Each row is a point on a landscape with many peaks, with its height.
From any point a climber steps to the highest of the 2 points nearest to it. It stops when none of these is higher. Distance is the straight distance between rows; heights are no part of it.
z_113: [  6  -6 -16  16 -12  15  -6  -6 -12  -8   1   3  22  18 -10  -5  -2   3
  32 -13  18   3   6  22  15  -5  -2   4   0   3  -6   8  -4  24 -23   8
   2   7  26   6  -7 -10 -20  -3]  (h 3.39)
z_271: [  6  -7   9  15   7   0 -12   0   8  11  -8  -8 -16  12 -18  -4  -3  -4
  14   1   5  -3   7  -4   0  -1  15  -7  -7   1   8   7  -8   1   2  -2
 -18   4  -5   5   7   4   1  -1]  (h 5.70)
z_258: [  1  24  12  -7  14  -9  -8 -11  -4 -23  -4 -10   2   1  -8 -15  -7 -14
  11  -6   5 -14  -6  -4  16 -11  16  16 -13 -11   4 -11   6  -6  23  -8
   9 -12 -17   1 -13   2 -36   8]  (h 3.11)
z_147: [ -6  21  -3  -9  -6   1  -9  -4  -5 -15   6   1  11  -5  13  -3   6  -7
   5 -11  -1  -6 -11  10  12   5   1  27  -3 -18  -1  11   3  15   2   6
  13  -4   8  -5  -1   1 -25   2]  (h 1.57)
z_496: [-20  27  -2   1  -2  12  -7   7 -22  -5  20  25  28 -15   2 -11  11 -27
  -6 -22   5  -4 -28   0   2  -7 -25 -18 -22 -14  -4  -6  -4 -14   3   2
  -6  15   9  11 -10  -9  -3   8]  (h 4.60)
z_710: [-19 -13   6 -15 -15 -23  14   2 -12  15  -5   9  15   8   9   3  20  14
 -20  -6 -22  17 -10  19  -5   8  -4  25   5   1 -18   7   9   1 -14   8
  -3   8  17   0 -22  10   7   5]  (h 2.99)
z_941: [ -3  31 -10   1  15  11 -26   0  -2  -9   4  -5 -10 -18   5  -8  -9 -12
   5  14  12 -17  10 -21   4  -3  -5  11 -14 -10   3   4   0   8  -7  -9
  -1 -26  -1 -10  39  -9  -1 -12]  (h 4.55)
z_980: [  9   7  -3  -7  -4  15   2  16  11   3  18   7  -3  -8  15  12   5   1
   6  14  -3  -6  12   7   5   5  10  -3   5  -6   4  20  -7  -5  -4   0
  -5 -12  -4   0  19   9 -12 -18]  (h 2.36)
z_137: [ -6   1  -5  38 -16   7   3  23   4  -6   1 -10  -3  -9   2  20   1 -11
   0  18  10   8  14  -2  -3  -5  -2 -22   5  -3  23   7   6   3   6   5
  -4 -21  -3  -6  11  16  16  -6]  (h 3.52)
z_377: [ -7  -8   8  18 -15  -2 -12 -12   0 -10 -23 -16  17   7  -9 -17   9  12
   1   5   8  14  -7  14  -5 -15   2   6  -4  26   0 -13   4   4  23   4
   7 -10 -10  10   2 -15 -11  -6]  (h 4.17)
z_618: [ 26 -16  -2 -22   9 -15  27  21  16  18  16   7 -14   8 -11  10   5  12
   1 -10   2   5  14   3   4   7  17  -5  17 -11  -3  17 -25 -16 -10   1
 -13   1 -11   4 -12  14 -15  -7]  (h 7.32)
z_657: [ -9  25 -18  24  -1  13 -29  13  -4 -15  -4  -8   3 -17   2  -8 -12  -4
   5  19  15   3   7 -12   2  -8  -6   0 -18   1   4  -2   1  12  -7  -1
   3 -32  -4   1  34  -1  12 -22]  (h 4.16)
z_125: [-11  15  -9 -25  -4  15   7  34   0   3  22  23   7 -17  10   8   3   5
 -19   4   5   0  -5   0  -9  -2 -15 -13  -3  -4 -15  -8 -10  -1 -20   5
   1  -6   2   2   5  16  22 -15]  (h 1.88)
z_564: [ -9  14   1   2  -6  14 -24   7  -1  -2  12  -3   3  -6   3   1  -3 -25
  -1 -14   5  -8  -9  -8   1 -13 -20  -7  -8 -13  10   4  -6  13  -9   1
  -7  25  17  -1   3 -20  12  10]  (h 4.41)
z_132: [ 12   2 -13   4 -11   5 -15 -11  -2  -6   3   0  19  12 -23 -15 -14   3
  30 -14  24  12   3  12   8 -11   4   7  -5   0  -5  -7 -19  25 -23  -4
   0   4  13  23 -15  -2 -18 -16]  (h 3.68)
z_733: [  3   7  22  16   2 -15   6   0   6  -8  -1 -13 -10  -6  16  21  -3 -10
  -2  12  -6  -2   7 -12  -3   7  22  -2   9 -11  20  10   3 -15  22   5
   2 -16 -19  -6   1   7  -6  -1]  (h 3.78)
z_698: [ 21  -8   6  -9  -2 -28  13  10  22   8   4  -2 -13   9 -12   7   1   7
   3 -12   7   9   8  -8  -3   7  30   6  16 -13   4  19 -22 -17   8   9
  -2  -7 -15   7  -6  15 -15 -12]  (h 8.04)
z_781: [ 12 -17 -17  -1 -20 -20   4  -4   6   4   1   2   0  -5  -9  -2  21  23
  -9  -9   9   9   3   4 -11   7 -15   6  16   9 -25  11   2   2   1  17
  11  -7  15  -2  15 -12  10  -5]  (h 4.54)
z_929: [-12  -8  27  12  -1 -12   7   1  -7  16 -13 -21 -13   6  14  -4  11  16
 -14  31 -19  18   7   5 -14  -3  11  34  12   2  11  19   3   3  -7  -9
 -11  -3  -5  -7 -15   6  -1   8]  (h 2.37)
z_389: [  5  10   7   1  -3  -8  -7 -22  -2 -19 -11 -13  16  -5   0  -9   5 -14
  -2  -1   4  -6  -9   1  10 -16  -7  -4 -10  -1  11 -16   3  -5  23 -13
  -2 -11 -10   8  -2 -13 -26   1]  (h 3.43)
z_70: [  7   5  11 -26  -1   7 -10  -7   9  -3   1  -9  -4   1  22   4  16   5
  -6  -3  -5 -22  -5  18   7   0   2  13   4  -8   2  17 -15  12   7  -2
  -4  -2 -10  -7  28 -13 -30 -10]  (h 6.32)
z_624: [ -5 -12   4  28  -3  11  14   2 -12   2  -5   9   2  12   6  13  19 -11
   6  -6 -14  -8   5  22   8  12  -5 -18  -9  -3   7  22  14  -5  -2   7
 -20  12  15  -4  -2   5  -1  11]  (h 4.86)
z_884: [  3   5  18 -12  13  -6   8 -19 -14   4   2  -5 -11  -6   0 -24  14  13
   3  17  -4  -9  10   7   2  -1   8  25  -5   2 -16  18   7 -22  12 -17
 -10 -11  -6   2   5  -6 -27   4]  (h 1.71)
z_708: [-16  -1   7  -1   4 -12  10   3  -2   1  -6   8  10   5 -21 -10  -3  -7
 -15  -5   5  14  -8  -5 -11 -10  -4 -22  -9   6   8 -38  -1 -11   4 -14
  -8  -4 -11  13 -22  14  21   2]  (h 8.83)
z_175: [ -1  11   9  13  -6   8  -6   0  -3 -14   2 -19   0   0  18   4   8  -4
   7   6  -3 -10  -3  14   8  -7   9  21   8  -8   8  20   8  11  16   9
   6  -6  -5 -11   1  -5 -30  10]  (h 1.80)
z_871: [ 14  -5 -15   3  -6  -4  -2 -17   2  -3   0  -3  11  10 -29 -21 -11  12
  20  -7  24  16   8   4   1 -15   1   2   8  11  -9 -13  -5   4  -3  -7
   5  -1   9  14 -14 -10 -14  -5]  (h 3.99)
z_578: [ 13   2 -18  13  19   5   4  -2   2  -3   1  21 -10 -20  -3   0 -20 -21
  11   5   7  -8   8 -28   8  13  -8 -35 -18   3  18 -15  15 -27  -3 -14
  -5  -4  -1   8   4   4  11  -2]  (h 6.65)
z_920: [  4  -5 -19  -4 -12  -3  -4  -2   3  -5   0   9   1   5   8  12  13  -1
  -7 -30   6 -19  -4   5   0  18 -15   2  10  -7 -15  12   2  23  -3  27
  18   7  17 -15  25 -16   9   4]  (h 5.57)
z_508: [ 12   0  15  -2   1 -26   0  16  21  13  11   2 -16  -5 -11   5   3   0
  -7   6  13   1   8 -14 -19  -1  23 -11  13  -7  10   8 -20 -21  17   7
  -9 -14 -19   6  -1   9   0 -10]  (h 7.23)
z_22: [  9 -24 -12  -7   4 -11  23 -14   0   2  -9  -2   2  14 -12  -9 -10  28
   8  -2  -5  19   1   4   0   7  14  17  18  20 -23 -11   8 -16   5   3
  22  -5  -5  -1 -15   4  -6   1]  (h 5.34)
z_154: [-10  -3  22  14   0   9  10  31   2  16   7  -2 -11   8   7  18  14  -7
 -12  10  -5  -7   8  10  -9  -7   8 -23   5  -8  16   9  -6  -4   8   3
 -18   0 -11  -4   0   7  16   8]  (h 5.91)
z_907: [  2   7 -13   5 -13  29 -14   4   0  -7   8  -2  16   3   9   6 -10  -4
  27   0   8  -1   8  19  18  -3  -2   6  -3  -6   4  10 -14  32 -34   0
  -4   2  17   4   6  -1 -18 -19]  (h 3.09)
z_32: [ -6   2   3   6  11   3 -10  -8 -13   6  -8  15  -5   4  -6 -10   5  -4
  10  -6  -5  -8   0   2  -1   9   0  -5 -26   1  -2   8   2  -4  -9  -5
 -17   6  10  10  12  -3   8  -4]  (h 6.33)
z_607: [ 10   8 -11  -3   9  -9   6 -11   0 -18   0   2  -3   7 -13 -11  -8   3
  18 -14   7  -4  -2  -5  12   5  20  15   0  -2 -12 -10  11 -15  27   9
  27 -17 -17  -2  -3   4 -31   7]  (h 2.79)
z_888: [ -2  -6  -2  13   4   7  12  -9  -9 -17 -20 -23   0   7   8   1  -8   9
  -2  17 -11   3   3   6  13  -1   8  15  11  10  10 -12  17   5   5  -6
  16 -15 -14 -18   2   9 -14   5]  (h 4.51)
z_205: [-19  23   2 -25  10  -5  -9  11  -2  -3   6   0 -10  -9   8  -6   7  -4
 -25   2  -4 -12 -12  -6  -7   2   1  14  -6 -16  -3  -6   0  -1   4  -1
   6  -9  -6 -10  12   7   7   5]  (h 1.48)
z_8: [ 12   3 -11  -8  -5  -2 -13  -9  15 -11  -2  20   3  -9  11  19 -10 -15
   7 -21  -7   0  -9 -14   8  25   2  -9 -16  -5   6   2  -1   6  -4  13
   8   5   4  10   6   9   7 -20]  (h 1.24)
z_611: [-26  26  -3  -9  -4  25 -25  24 -19  -3  22  15  21 -14   5  -9   4 -15
  -5 -18   6  -3 -19   0  -2 -12 -19  -7 -17  -8  -8   4 -13   3  -7  10
   4  22  14  11   4 -18   8   3]  (h 4.25)
z_509: [-10  -5  -6  -9 -16  -9  -9   0   1   4   8  23  18 -13   0   1  -1   2
   2 -18  -7  16 -16 -11 -13  13 -11  -6  -6  15 -28  -9  10 -12  10  28
  20  16  11  20 -16  -6  31   2]  (h 0.59)
z_852: [ 11 -13   7  -4  10  -2  14  24  13  23  10   8 -21   2  -6  17   3   3
  -3   3  -2  -7  14  -3  -2   6  11 -20   5  -5   7  19 -13 -11  -6   1
 -23   4  -6  -1   5  12   9  -2]  (h 6.59)
z_701: [ -6  -7 -13 -15   7  10   4   2 -12   4 -11  17   4  17 -15 -10 -14  13
  10 -10   3   2   0  10   6   9   9   3 -12   7 -19 -14  -9  10 -29   2
   7   1   5   6  -1   8   3 -15]  (h 6.40)
z_83: [ -6  -6 -11  15  14  13   2 -13 -13  -9 -20 -15  -2   4   4  -4 -14   3
   2  13 -10  -2   2  -6  11   3  -9   7   4  15   1  -9  24   4  -2  -4
  13   3   5 -21   2  -7   5  17]  (h 4.91)
z_741: [ -9  -7  19  11  -3  -7   0   6   4  10  -4  -1   5   5 -16   2  -3 -16
  -5  -2   4  17  -3  -5  -6 -12  -3 -22  -4  -2  26 -15 -13   8  -3 -12
 -23  17  -3  19 -33  17  27   4]  (h 8.05)
z_314: [ -6 -11  11  -4  -3 -22  21   0  -7  17   1  -7   0   2   6  -4  18  17
 -11  17 -20  19   7  11  -8   0   0  31  19  -2  -7  15   8  -8 -12  -5
  -7   3  10  -3 -25   3  -3  17]  (h 2.66)
z_520: [-14   9  -5  24  -8  21 -18  16  -5  -6  -6 -14   2 -10   9   4  -8  -4
   0  26   3   9  10  -1   3 -15  -4 -15  -9   6  15 -10   1   5   0  -7
  -5 -16 -10   1  15   6  15 -15]  (h 3.83)
z_312: [ 13   2   2  -2  10   1   8  -6   8  -2   7 -24 -19   1  -7  -8  -5   3
  -1  14  13 -22  13  -3   5 -21  -4  11  22  -5   6   0   1   7  11 -13
   4 -11 -12 -23  11 -14 -21  19]  (h 2.61)
z_275: [-15  -3  25   8   8   0  10   0 -12   5 -16 -24 -14  11   8 -11   9   9
  -5  21 -12  -6   2  14   2 -10  17  32   3   1   8  11   7   7   2  -9
  -5  -6 -13 -12  -5   7 -19  16]  (h 2.12)
z_722: [-13  -5   3 -13 -17  -1   0   0  -4   8  14  10  24 -12  16   6  10   1
 -12  -5 -18   8 -15   5  -8   3 -12  -6   7  15 -14  -3   7 -15  11  12
   5  25  11  10 -13 -16  16  12]  (h 0.38)
z_311: [ -5   1   3   8  -1 -10  -5  18   9  10   4  -9 -14   0 -26 -17   0  13
 -10  13  21  11  11 -10 -26 -18   7  -6   5   6  -3  -9  -8  -8   8  -3
  -2 -20  -9   7   3   4  21  -5]  (h 5.78)
z_925: [ -2   6  -3   0  11   2  12   5  -1   1   9   7   1  -9 -12  -9  -6  -6
  -5  16   8   2   5  -8  -1  -8  -3 -25  -3  -1   8 -23   0 -18  -2 -21
  -8  -6  -5   7 -11  11   9   4]  (h 8.03)
z_652: [  6   0   9  -1  -1 -11 -10 -23   5  -8  -8  -7  11  -2 -17 -22   2   0
   2  -2  10   7  -7  -4  -7 -17  -1 -11  -3  17   0 -24   1 -12  27 -11
   3  -4 -12  15 -10 -14 -11   2]  (h 3.75)
z_433: [  9  -5  -8   6  20  -3  19  -5  -2 -11  -9  -6 -16  21 -16  -4 -12   1
  15 -15   6 -15   6   3  21   8  25  10   4  -6  -4  -6  12  -9  13   3
  16 -13 -13 -17   1  13 -27  14]  (h 2.55)
z_745: [ 11   0  15  -8  14  -7  10  -5  17   2   7 -16 -16  -1   2  10  -9  -9
  -6   7  -2 -19   4 -13   3  -6   2  -9  22 -10  18  -3  -4  -3  15 -10
  -3   4 -15 -17   0  -9  -2  20]  (h 2.91)
z_265: [ -8  -1  -8  -6   4  14  33  10 -23   9  16  27  13   6   6   2  15   8
  -6  10  -3   1   1  26   7   5 -10 -10  -3  -4 -17   3   5 -13 -19  -5
 -15  -2  11   0 -11  17 -15  -4]  (h 3.70)
z_686: [  9 -22  -3  -7  -2 -16  20 -24   2  -5 -13  -3  12  12  -4   3 -11  12
  -2  -8 -11  19  -6   5   5   6   7   4  13   9   0 -18   1  -2   0  -6
  11   4  -5   3 -24   7  -5  -2]  (h 4.94)
z_169: [-11   7  -4 -14  17  15  -7   5 -21   6  -3  24  -5  12  -7  -8  -9  -2
  15 -11  -4 -16  -2   3   7  12   9   1 -23  -9 -10  -1  -5  12 -30   3
  -1  12   8   3   4  -2   9   3]  (h 6.99)
z_927: [ -8 -17   2   7  -9 -15   8 -10  -3  -7 -21 -10  15  20 -18 -10   5   8
  -6 -12   9  12 -12  16  -1 -10   2   5   5  12   1 -19   3  13   5   1
   5  -2   0   5 -15   0  -8   2]  (h 4.57)
z_603: [ 24 -11  26  -4  10 -10  16 -13  18   7   3 -17 -15   6  10  17  -5  -2
   8   8  -2  -8  11   0   2  -9  11  -8  22  -9  24   9 -20   1  14 -16
 -10   2 -22  -3  -6  -9 -23   5]  (h 3.18)
z_412: [  8  -7  -8   8   4  -6   3  -8   0   6   0 -18  -6  12 -29 -26  -4  18
   8   7  19  10   9   1  -8 -16   2  18  19   8  -9  -9   0   5  -3  -8
   7  -4   3  -1 -10  -9  -8  13]  (h 4.36)
z_413: [-10  -3 -10  11  -1   2 -18   2  -8   0 -12   9   2 -13  -5  -1 -14  -5
  -3  -3  -5  15  -2 -25 -14   8 -18 -12 -22  15  -8  -8  13  -1 -16   2
   6  13  16   6   2  -1  53  -1]  (h 6.41)
z_317: [ -8  16  -9  11   0  -6   0  -4 -13  -5  10  26  17 -11  -9  -8   3 -21
   2 -12  10   5 -11  -9  -4   1 -24 -21 -23  -6  -3  -7   4 -12  -6  -8
 -11   6  17  15 -10   0   8   5]  (h 4.95)
z_434: [ 10 -28 -14  16   0  12  24   5  -5  10   1  23  -1  15  -1  15   8   3
  15 -16  -7  -8  10  18   7  24  -1 -22   1   6  -7  16   8  -8 -13  13
 -12  17  19   1  -3   7  -1   2]  (h 4.42)
z_300: [-14  -9  -4  12  -4   8  -2  -3 -10   5  -8   7   8  -8   6   9 -10 -15
  -8  -2 -13  16  -4 -15  -3   8 -22 -19 -14   9   8  -5  12   5 -24  -5
  -9  25  23   4 -17  13  42   4]  (h 6.97)
z_651: [  6   6 -12 -15  -4  14 -11  -5  -1  -7   2   1   2   3   8  -4  -3   8
   9  -2   5   0   4  16   9   2   2  20  -4  -6  -6   8 -14  25 -28  -4
   0  -6  10   0  19   2 -18 -23]  (h 2.85)
z_804: [ -4  11   0 -10   5  23  -7  31   5   8  23  14  -2 -13  11   5   2   4
   0  17  -3  -5   6   1  -7  -2   4 -14   1   3  -8   6  -8 -13   0   5
  -3   0  -5   4  12   3  14  -9]  (h 2.13)
z_482: [  0   3  10  11   3   3   8  10   4  -9  -5 -18  -4   2   9   8  -9  10
   1  21  -7   6   9   0   2  -1  31   9  11   4  10  -1  -1  -5  13   3
  14 -26 -26  -5   3  16 -11 -12]  (h 4.12)
z_386: [ -2   5   1   6   7   2 -17 -11  -2   3  -2  -7  -5  -4  -1   0 -11 -25
  -4 -13  -6  -7 -10 -20  -1  -1 -18  -8  -8  -5  13  -3   8   4   0  -6
  -8  28  14  -5  -6 -20  17  25]  (h 4.77)
z_493: [  5 -11 -11  11 -15 -10  -2  -7   7  -1  -6 -11  -3  -2   3   4  12   7
 -13  -5  -1  -6  -3   2  -9   5 -19   6  15   7  -9   4  11  12   7  15
  11   2  11 -15  21 -21  12   7]  (h 4.93)
z_824: [ 16  -3  -7 -12   1  13   4   9  10   1   5   1  -6   4  12  12 -11  12
  12   3  -9   5   9   6  11  10  20  15   9  -4   0  15  -9  10 -20   2
   1   0  -2   0   3  19 -10 -18]  (h 2.60)
z_870: [  4   0  26  -8  16  -2   4   4   8  19   5 -21 -27   7  -4 -13  -2  10
   2  22   4 -15  10  -2 -10 -25   9  16  17  -4   7  10 -13   0  10 -13
 -12   1 -17 -11  -4 -14 -21  21]  (h 2.28)
z_750: [ 10  -1  -5  21   3   4  -3  -7  -1 -16  -8 -18  -7  13  -2  -1   3  -2
  16  -8   7 -20  -1   6  15   0   5  18   4   1  -4  13  12  18  12  15
  15  -4  -3 -20  13 -11 -26  16]  (h 2.05)
z_537: [  7  -4 -11  38 -19  10   9  11   5 -18   3 -13  10   0  14  31  -3 -11
  11   7   4   6  14   4  15  -2  -3 -12  15  -6  24   4  10  13   5  11
   7 -15  -1 -10   1  11  -4  -4]  (h 3.24)
z_183: [ -2  -3  11   1 -17 -13 -10  -6  14  -7 -13   4   9  -3  14  23   7 -19
 -15 -16 -14   5 -19  -4  -3  16   3 -16 -15  -4  15   1  -5   8   8  10
  -6  10  -6   7   3  12  13 -17]  (h 1.09)
z_252: [  3   6  12  12  12   6 -22 -14   3   5 -12 -16 -10   3 -11  -4 -19 -22
  15  -2   3  -6  -3 -14  10  -6   3  -5 -16  -7  26  -3  -2  13   0 -14
 -17  19  -2  -1  -4  -5   0  13]  (h 5.20)
z_197: [-13  -8   8   3  -2   5   5   5  -3  11  -6  -5  -2   0  -3   8  -4 -16
 -19   1  -6   8  -5  -8  -5  -7 -19 -21  -4   2  21 -14  -1  12 -16 -15
 -22  25  11   1 -17   8  39  10]  (h 7.47)
z_952: [ -1   2   3  15 -20   3 -13 -12   3  -5  -6 -23   4  -4  12   5  -1 -10
   0   3  -6  10  -7   3   0  -6 -13  12   4  -6  18  12   4  21  -9  -2
  -5  17  16  -8  -8  -9   1   8]  (h 2.68)
z_6: [ 10   7 -13  -7   6   2  -4  -9   6 -17  -2   3   0   1  11  12 -12 -12
  11 -15  -7  -9  -6  -6  15  19   7  13   1 -14   7  -3   7  13   0   7
  17   1  -2 -11  -1   8 -13  -2]  (h 1.39)
z_51: [ -8  -4 -22  11   1  21 -12 -12 -15  -2 -14  -9   2  -6   8  -8 -10   4
   2  13  -7   0   0 -14   1   1 -26   4   0  19  -9  -5  20  10 -14   0
  17  13  18 -22  15 -24  21   9]  (h 5.35)
z_95: [  2   5   4 -29   5  -1  -3 -21  -3  -2  -3 -13  -7  -5  10 -11  10   3
 -17   9   5 -18  -4   7   5 -11 -16  15   3  -8   2  -2  -4  12  -4 -26
  -6  -7  -2 -15  23 -20 -19  -4]  (h 5.61)
z_195: [  1   6  20 -15  11 -12  -4   1   2  16   5  -5 -14   5  -4 -18   9  12
  -2  11   1  -4   5   4 -11  -8  15  26   7  -8  -6  16 -11  -7   5  -9
 -13  -1  -6   2 -12  -1 -20  11]  (h 2.00)
z_696: [  9  -2   8 -20 -16   5  -3   9  18  11  20  13  15 -24  23  13   4   9
  -4   9 -17  15  -3  -2 -13   5  -3 -13   6  14  -8   5 -12 -14   4   8
  -2  11  -3  23  -9   1  15 -18]  (h 3.94)
z_643: [ 10  12 -16   3  24 -11  -8 -15   0  -8  -8   3 -12 -19  -9  -6 -26 -17
   4   3   1   1  -1 -38   4  13  -4  -4 -13  -2  11 -21  19 -14   1 -12
  11  -5  -1  -4   0   4  16   5]  (h 7.09)
z_963: [  5  -4  -7  11  -9  -8  -3   7   8   3   3  -4  -3  -2 -16  -9  13  21
  -3   8  16  11  10   0 -17  -9   1  -1  11  12 -13   0  -1  -9  12   7
   3 -19  -1   7  13  -9   4  -9]  (h 5.19)
z_226: [ -5 -15  -7  -7 -19  -8 -10  -2   9   0  -9  13  12   1  -8   4  -1   3
 -11 -23   1  12 -10  -8 -14   0 -14  -9  -8  14 -15 -11  -6  15 -12  18
   8  14  17  12  -8  -2  33 -11]  (h 0.80)
z_332: [-19   3  -2 -20  -2   4   9   8 -21   7   3  23  10   9  12  -3  20  13
 -10  -6 -11   2  -8  25   0  11  -4  14 -11  -6 -23  10   6   0 -16   6
  -2  -2  17  -2  -2   9  -4  -6]  (h 3.34)
z_64: [ 17  -9  -6  30 -29 -10   3  -5  15  -7   7 -16   3  -8  10  22   1  -7
   7   4  -1  11   8  -1   1   1 -10   1  22  -7  17  17   5  17   1   9
   2   2  13  -6  -3   2   3   0]  (h 2.96)
z_798: [  7 -25 -15 -10   5   5  35  -7 -12   5   1  21   3  17   8  14   8  15
   0 -11  -7  -8   7  24  12  18  -4  -9   9   3 -14   9   5 -11 -13  -2
  -5   8  12  -5  -6   7 -15  -3]  (h 4.06)
z_14: [  5   3   9 -28  -8   5  -7   4  15   4  11  10  17 -10   9   8 -10  11
   3   1 -12  19 -11  -3  -7   1  13   1   3  13  -7 -11 -13  -7   3   6
  10  14 -13  25 -23  10   6 -17]  (h 4.27)
z_254: [ -6 -14 -14 -23  13   4  18  -1  -9   3  -5  21  -1  14  -9  -5 -11  20
   3  -9  -3   3  -2   5   3  17  10   6  -1  10 -25 -17   9 -13  -3   7
  18   0  -2  -2  -7   9   1   1]  (h 5.87)
z_157: [  6 -15  -5   3   2 -19   9 -23  -5   7  -9  -8  -5   3 -18 -23   2  23
   0  10   2  18  -1  -3 -10   1  -2  29  16  18 -22  -7  13 -10   4  -6
  11  -4   3  -1  -7  -8   0  13]  (h 4.84)
z_723: [-21   9  -9  12   4   7  -3   2 -22  -3   1   9  15  -1  -9 -18   4  -8
  -6  -3   7   4  -8  -2  -7  -9 -22 -16 -15   8 -11 -16  16 -12   3  -2
   1   7  15   4  -6 -13  16  13]  (h 5.38)
z_117: [  1  13  -4 -25   9  15 -18  -7   2  -4   0 -10 -11 -11  10  -9   1   6
  -8  13   7 -22   3  -8   4  -7  -8   9  -2   5  -5  -4  -7  13   3 -15
   7 -16 -12 -14  45 -19  -8 -14]  (h 5.05)
z_633: [  6  -3   8  -9 -14  29 -13   0   9   9  13   1  16 -17  30  13   1   6
   9  17 -20   6  -1   4  -4  -4  -8 -15   4  18   0   8  -7 -11  12   0
  -3  18  -1  14   6 -20   4 -10]  (h 3.58)
z_769: [  9   1 -14 -22  -7  -7  -6   3   9  -1   9  10  -4  -1  10   9  14  10
  -5 -22   4 -16  -4   8   3  18   3  11   9  -9 -15  16  -6  10   9  24
  17  -2   2  -7  23  -7  -8  -6]  (h 6.23)
z_734: [-19   2 -23  12   5  12 -10   1 -24  -8 -10  11  13   0  -3  -9 -16  -5
   0  -5   1   3  -4 -13  -4   2 -24 -12 -16  15 -12 -15  14   4 -17   5
  16  11  19  -4   1 -15  34   6]  (h 5.88)
z_172: [-10  -2  15  32   1   6  10  15  -9   4  -4  -3 -14   8   6  18  18 -15
  -1   9  -5 -15   9  15   4   3   0 -17  -8 -12  16  23  11  -1   9   3
 -25  -4   2 -13  13  10   4  11]  (h 5.33)
z_832: [  8  -3   6   6  15  -2   5   3   8  -7  -2 -16 -21  23  -7   4  -3  -2
   8 -12   6 -24   0   7  11   0  24  19  13  -9   4  10   0  14  13  12
   7  -3 -14 -24   5   3 -27  19]  (h 2.30)
z_11: [ 12 -11   6 -20  -1  -6  -4   0  18   2  -6   0  -7  10   5  10  15  12
 -14 -12  -5 -15  -4  11  -2   6   9   1   9   1  -5   7 -15   6  13   8
   0  -4 -14  -4  23  -9 -13 -13]  (h 7.05)
z_130: [  3  13  -5   5  17  12   6  -3  -5  -3  13  12  -5 -18   2  -1  -6 -21
   4   8   1 -18   5 -18  10  -1 -12 -30 -12  -6   8 -13  13 -29   9 -17
 -11   4  -3  -2  -2  -5  -1  14]  (h 7.25)
z_353: [  8 -13  -1 -19  -8 -14  20  -9   9   1   1  14  19  -5  -2   9  -7   2
  -7 -10  -9  14 -12  -2  -3   6   0 -15   6   7  -5 -27  -5 -10   5   3
  10   7  -8  17 -26   9   4  -6]  (h 4.62)
z_163: [ -4  11  10  -7  -4 -21 -12  21  21   9  12   2  -7   3 -18  -5   7   1
 -17  -7  20  -1  -1  -7 -26 -12   8  -4   1 -10  -2  -3 -22  -5  12   8
  -6 -11 -11  11  -2   6  11  -4]  (h 6.47)
z_671: [ -4  -6   7 -10 -13 -22  -5  -2  14   0 -11  12   1  -4   0  17   4 -14
 -26 -28  -9   5 -18 -12  -9  11  -8  -8 -17  -7   4  -6  -8  11 -13   8
  -5  11   6   5  -4  15  34 -12]  (h 0.97)
z_162: [ -9  -1  27   7   9  10  12  -2 -16   6  -5 -12 -14  -1   9 -11  12  10
   4  34 -10  -7  16  12   2 -11   5   8  -4   5  -1  12   9 -20  13 -17
 -15 -15 -11  -4   6   0 -19   6]  (h 1.85)
z_354: [  6  12 -10  -4  14 -11  -5 -11  -3  -3  -5  15 -10  -5 -19 -12 -25  -6
  14  -7   6  15   0 -26   1  12  10   5 -22  -7   0 -14   7  -7 -13 -12
   6  -6   1  10 -13  18   8  -7]  (h 6.53)
z_619: [-19  20 -11 -33   1  -8  -4  17   0   3  11  11  -4 -18   4   0   1  -1
 -33  -4   1  -3 -13 -14 -12   1 -18   4  -2 -14 -15 -17  -4  -1  -9  -1
  12  -4   1  -5   9   4  31  -2]  (h 1.67)
z_851: [ 12 -12  32   7   0 -11   6  -6  11  10  -4 -10 -12   6  11  13   8   2
   3   9 -10  -3   6   0  -6   2  22  -5   8  -2  17  19 -11 -11  22   1
 -12   1 -18   2   2  -4 -13  -5]  (h 3.45)

Where does a climber stop that starts at each point below?
z_226: z_22
z_929: z_698
z_312: z_708
z_952: z_169
z_433: z_22
z_496: z_708
z_205: z_22
z_907: z_22
z_83: z_708
z_64: z_11
